Each scene shows the same named points in several views. A view is turned or mirrored, and shifted as a whole, has a little noise and may leave points out.

Scene 1
View 1
z_260: [  6  18  28 -17  33  -2   5   9   4  -2  30  -9  18   2  -3  -7  -3  10
  11  20  -6   7  18  10 -43 -23 -16  27 -31   7   8  17]
z_288: [ -1   7  -3   8 -11  -5   5 -16  -4   1   1  -7  11 -16  -7  -7   5   8
  -5  -4 -11   3  -3  -9  -9  12   4   0 -17  -4 -42   2]
z_837: [ 17  12  -6  -9  -5   1  -9  -9  -1  13   5  12  14   0   5  -1  -7   1
   5   0   6 -13  18 -11 -28   4  -2   2 -29  -4 -12   1]
z_953: [  9  18  -3   5  36 -11  -7  11   1   7  18  -7  13 -17  -2 -10 -23   8
   6  23  -7   6  20  16 -30 -10   0   3 -28   5  11  24]
z_148: [ 19  11 -22   4  -2   0 -16 -13  -5  14  -3  11  13 -16  11  -7 -13   4
  -5 -12   1 -16  14  -9 -21  12  11 -13 -24 -11 -11   2]
z_803: [ 16  14   3  -2  30   3   0   1   2  11  19  -9  17 -17   8  -6  -9  14
  -5   4  -8   0  21   6 -34 -12  -2   9 -21  -1   4  12]
z_75: [ 10  11 -13   7 -20  -9  -7  -8  -3  12  -7   9   5  -7 -10  -6 -16   3
  10  17   8   7  11 -10 -14  14   2   0 -26  -2 -32   6]
z_766: [ -2  10  -3  21  23 -12   8   2   1   2  13 -21   7 -28 -14 -14 -14  16
  -5  18 -20  22   8  12 -11   0   3   8 -15   4 -23  21]
z_18: [ -8   8  19  -4  -6   0  18 -15   2  -6   9 -14  18  -5 -12  -6  15   8
  -2  -5 -13   5  -6  -8 -18  -1 -12  15 -20   3 -44   0]
z_117: [-20  22   8  23  33 -25  -5   5  -3 -27  10 -15  15 -18 -21 -17 -14   3
  16  15 -21  11 -13  27 -18  -1   1  -3 -30  14  -5  30]
z_883: [ -3  18   7  -3   2 -10  -7 -10  -4 -13   3   3  18   0  -6 -10   1   1
  11  -7  -2 -10  -2  -1 -25   4  -1   1 -33   2 -14   8]
z_482: [ -6  18  -5  19  26 -16 -10  -4  -4 -13   4  -8  15 -22  -8 -13 -13   4
   3   0 -15   0  -5  18 -19   4   7  -9 -28   1  -4  20]
z_406: [ 18   7   5 -11  -7   2   8  -1   2  24  14  -4   9  -5  -6  -1  -5  11
   1  24   3  11  28 -16 -25  -5  -9  22 -21   1 -30   4]
z_161: [-12   8  14   4 -20 -10  15 -11  -2  -8   3 -10   8  -2 -26  -7   7   6
   6  13  -6  17  -8  -6  -8  11 -11  15 -20   9 -57   4]
View 2
z_482: [-10 -12  -2 -12   8  -5  15  -4   3 -26 -13  -6  -4   5  -7  -6 -19 -25
  18   8   0   2  -9 -16   7 -12   2   0  15  28 -10  10]
z_117: [-15 -17  -1  -1  15   5  13   0  -3 -24 -18  -5  -7  16 -13 -11 -17 -42
  13  -9  -3  10 -13 -11  13 -11   1   4  35  47 -16  10]
z_161: [-13  -4   2   4  27  28  22  16   7   2   9   3  -7  23  -3  -2 -16  -9
  20 -37   7   9 -20   6 -12  13  -7  21   0  15   7 -25]
z_75: [ 11  -8  -2   1  23  17  14  20   3   4  -5   0  -3  -1   2  -9 -17  -1
  16   8  -3  -6 -28   1 -12   3   2  11 -11  -1   6  -5]
z_288: [-11   0  -3 -12  20  13  24   6  13 -10   5   0  -3  12   2   1 -24  -4
  32 -13  11  -3 -13  -2  -9   9  -9   9  -9   3   6 -17]
z_18: [-25   8   3  -2  14  21  29   2   7  -7  12   2  -8  30  -1   2  -8  -4
  23 -29   7  15  -5  -3 -11  10   1  19   0   6   8 -23]
z_260: [-20  -7   4  11 -13  19  24  -5 -13  -3  -5  -2 -15  27 -19 -11  24 -11
  -2   5 -12  37   4 -17   6 -10  41   8  18  16  -4  -3]
z_148: [  2   4   1 -14   5  -8  20   2   6 -14  -4  -2   0 -10   6  -2 -18   8
  27  28  -3  -9 -12 -13 -11  -2   7   1 -16 -12   3   1]
z_883: [-14   2  14  10   7   3  19   2  -8 -15  -2   4 -11   2  -4   2 -16 -16
  12   4 -16   5 -11  -5  -2  -2   6  16  13  20   4  10]
z_837: [ -1   5   4   1   0   8  22   4  -2  -2   2   1  -7  -1   0  -3  -5  12
  16  22 -10   4 -11 -10 -14   1  16   9 -13 -12   7  -2]
z_803: [ -8  -6  -6 -14 -12   4  24  -7   1 -12  -7  -7  -4  19  -6 -14   9  -3
  17  20   2  19   1 -22   4 -10  29  -6   1   2  -6  -7]
z_766: [ -1 -21 -18 -19  17  16  18   8   9 -10 -15 -11   2  27 -11 -20  -8 -23
  20  -7  14  10 -11 -14   9  -6   6  -8  11  23 -14 -11]
z_953: [ -4 -11  -6  -6  -4  -3  17  -3  -2 -16 -16  -8  -5  10 -11 -16   2 -18
  12  24  -6  14  -4 -22  10 -15  24  -8  14  18 -10   8]
View 3
z_482: [-11 -12  -2 -14 -13  -1  19 -13  24   7  -7   1   5   0   1   6 -18  25
   6   7  13  -8   5  10  -9  11 -14  30  -3  11  11  -8]
z_18: [-11  20  13 -20   8 -13   1 -25   5  18   4  -5  -6 -11 -11 -11  -3  26
   4 -28   3   3  10  -3  11 -14  -7  20   3  -5 -23  22]
z_766: [  0  -3  -5  -9 -25  -3  23  -6  19  15  -6  -1  -1  -9   1  -9 -24  25
  -7 -27   1  -4  -7  12   2  -3  10  26 -13   1   6   1]
z_117: [ -5 -11   2  -9 -20 -17  25 -15  29  19 -19   6  17  -3  -5  -3 -23  27
   1  -1  -2 -12  10   5 -16  18 -19  38 -15   8  15   3]
z_406: [ -4   9  11  -6  -8   2   3 -11   8  16   5   4 -18  -2 -10  15 -29   4
   0 -32  10   5  -5   7   6 -20   4  14  -2  -2 -18  15]
z_75: [ -2   3   6  -4 -10  19   5  -7  20   4  10   0  -5   6  -2  20 -19  -5
  17 -28   7   9   5   0  20 -17  -8  28  18  -8  -6   0]
z_837: [-15   1  10  -9   2  12  -6 -13   7   3  12   1 -21   8  -4  30 -21   0
  11  -8  25   1  -1   6   5 -19  -7  13  19   2 -22   4]
z_161: [ -3  23  10 -14   2  -6   5 -23  16  19   2  -4   4  -8 -10 -11  -6  14
  11 -45 -12  11  17 -12  22 -13  -8  33   4 -12 -15  17]
z_148: [-14  -5  -2 -15  -3  20   1  -9  10  -8  16  -6 -13   6   5  24  -8   7
  19   3  30  -2  -5  11   9 -13  -6  17  26   2 -11 -15]
z_288: [-10   8   2 -18   3  10   5 -14  11   2  13  -9  -6  -4   2   3  -1  16
  17 -15  15   3   4   2  19 -12  -4  25  21  -4 -13  -3]
View 4
z_260: [  3   7  -3 -12  11  16   9 -22 -11 -10   3  -9 -12   8  -2  -6 -11  -6
  -2  21   4 -32   0   8  43   1   2 -29 -11  25   5 -27]
z_837: [  9 -15 -10  -4   1  15  10   4   1  -3  10  -2  22  -4 -10 -23   7 -18
  -4  17   9 -17   9  10 -13  18  -3  -7   0   6   0  -3]
z_953: [  4  -2   9  -2   9   9   1  -7  -1   7  -6  -6   0 -13  -1   0 -10  10
 -15  28  11 -13   0  -9  19  -7 -17 -23  11  26  -7 -25]
z_883: [ 25  -2  12   3  10   8   2  -5   4 -12  10  -2   8  14  -8 -13  13 -15
   2   5  -5  -9  22 -12  10  -1 -14  -9   8  14   6  -7]
z_482: [ 25   2  20  13   6  -1  -5   3   2   5   2  -3  -9  -1  -6   0   6  -3
 -10   8   5  -4  15 -22   6 -13 -22 -12  18  12  -5  -8]
z_406: [ 12   1   3  -5  -3  23   0   6  -8 -13   6   3   9  -1  -7 -18 -14   0
 -16  23  10 -11 -12  15   3  16   1  -9  -8   4  10  -8]
z_766: [ 24  13  26   9  -5  11  -9  13  -8  -2  -1   2 -15  -7  -8   2 -13  15
 -25  17  12   1 -12 -10  13  -4 -12  -7   7   7   4  -6]
z_803: [  2  -5  -9  -2  -1   7   8  -5  -9   9   3  -7 -12 -12  -5  -1  -4  -4
 -12  20  17 -24  -4   3   9   1  -4 -20  -1  10  -9 -16]
z_117: [ 28  12  28  10   7   2  -8  -1  -3  -3   2  -2 -14   8  -5   4   4   3
 -11   6   0  -3  12 -25  21 -19 -20 -12  15  15   1 -11]
z_18: [ 29  18  11   4 -17  16  -1   8 -21 -26  18   5 -20  23 -17 -13  -3 -18
 -10 -11   6 -14  -5  10  14  13  13   0 -17 -17  24  13]
z_148: [ 13 -19  -3   8  -3   6   5  13   4  10   8  -1  17 -13 -11 -17  16 -16
 -10  12  11  -9  15  -2 -28  14 -14  -5  12  -1 -11   5]
z_75: [ 21  -7  15   1  -1  21  -2  17   6 -10   6   6  34  -3  -9 -27  -5  -2
 -12  22   3   4   5   4 -16  16 -11   5   5   2   9   5]
z_161: [ 37  18  27   4 -11  20  -5  17  -9 -31  15  10   4  21 -10 -20  -8  -6
 -13  -2  -1   4  -3   4   7  15   4   5 -10 -11  28  10]
z_288: [ 32   4  14  13 -11  11  -5  20  -5  -9  14   5   0   8 -17 -12   5  -9
 -14   0   9   0   3  -1 -11  11  -2   5   3 -13  11  16]
View 5
z_406: [  7 -18   0  15   0   5  -2  -8 -11  22  -9 -11  -6 -14  19 -14   1   0
   4   6  -2  16   1  -6  -2   9  10   4  20  -9  23   0]
z_953: [  5  -2  19   2  16   5   5   7   0   0  11   7   6   1   1 -15  -2 -11
   6  33  -2  -2   4  -4 -22   0  17   4  11  -4  31   2]
z_482: [ -7   0  -1   9   6  -7  -7  -1  17  -4  13   7  17  14  10  -6   5  -2
  -5  30  -1 -18  11  -3 -15  13   2   1  -3 -22  22  -7]
z_288: [ -7 -19 -29  28 -14  -9 -11 -14   9  16  -1  -9   8  -4  32 -12   6  11
  -9   3  -6  -1   8  -1  -2  22  -8   6   9 -24  13  -6]
z_117: [ -1   3  10   0  12  -6 -16 -18  19  -7  12   0  12  22  -4  -6   6 -12
  -2  35   5 -16  17  -2 -16  12   9   0  -5 -43  35 -25]
z_161: [ -1 -24 -22  23 -10  -7 -23 -34  -2  26 -12 -19  -6  -5  25  -6   8   3
  -5  -5   3  11  12  -3   9  23  -3   4  11 -39  23 -26]
z_148: [ -9  -8 -16  20  -3  -4   8  17   4  13   5   2  16  -9  33  -6  -3  17
 -12  13  -7 -15   3  -6  -2  19 -11   3   9  11   1  16]
z_883: [-10  -5   8   1  10  -6  -1 -11   8  13  -1 -13   9  10  13   8   7  -1
  -7  13   2 -19  13  -6   3  20 -12  -2  -3 -14  20 -10]
z_75: [  4  -9 -14  13  -5  -9 -14   1 -10  19  -1  -6  -6 -18  23 -11  -7  15
 -15  10  10  -2   6  -4  11  27   3   8   6  -6   4  -4]
z_260: [  2 -14  38  -3  21  16  11 -15  -4  13 -11 -12   1  10   1  -1   9 -22
  21  13  -4  13  -1 -10 -13  -8   7   1  17  -5  45  -3]
z_837: [ -7 -13   1  12   5   1   8   8  -6  22  -5 -10   6  -9  28  -2   1   8
  -1   5  -6  -4   0  -9   7  18 -11   2  13  15  11  12]
z_803: [ -2 -15  11  14   8  10  16   3   5   5   3   3  11   2  15 -14   4  -7
   9  19 -14   5  -1  -6 -21  -6   5   1  20   3  28  13]

Which points are out of place in each view (at most two, in the order of its rows)? Write none if all are in place.
view 1 => z_883, z_406
view 2 => z_953
view 3 => z_288
view 4 => z_117, z_18
view 5 => none
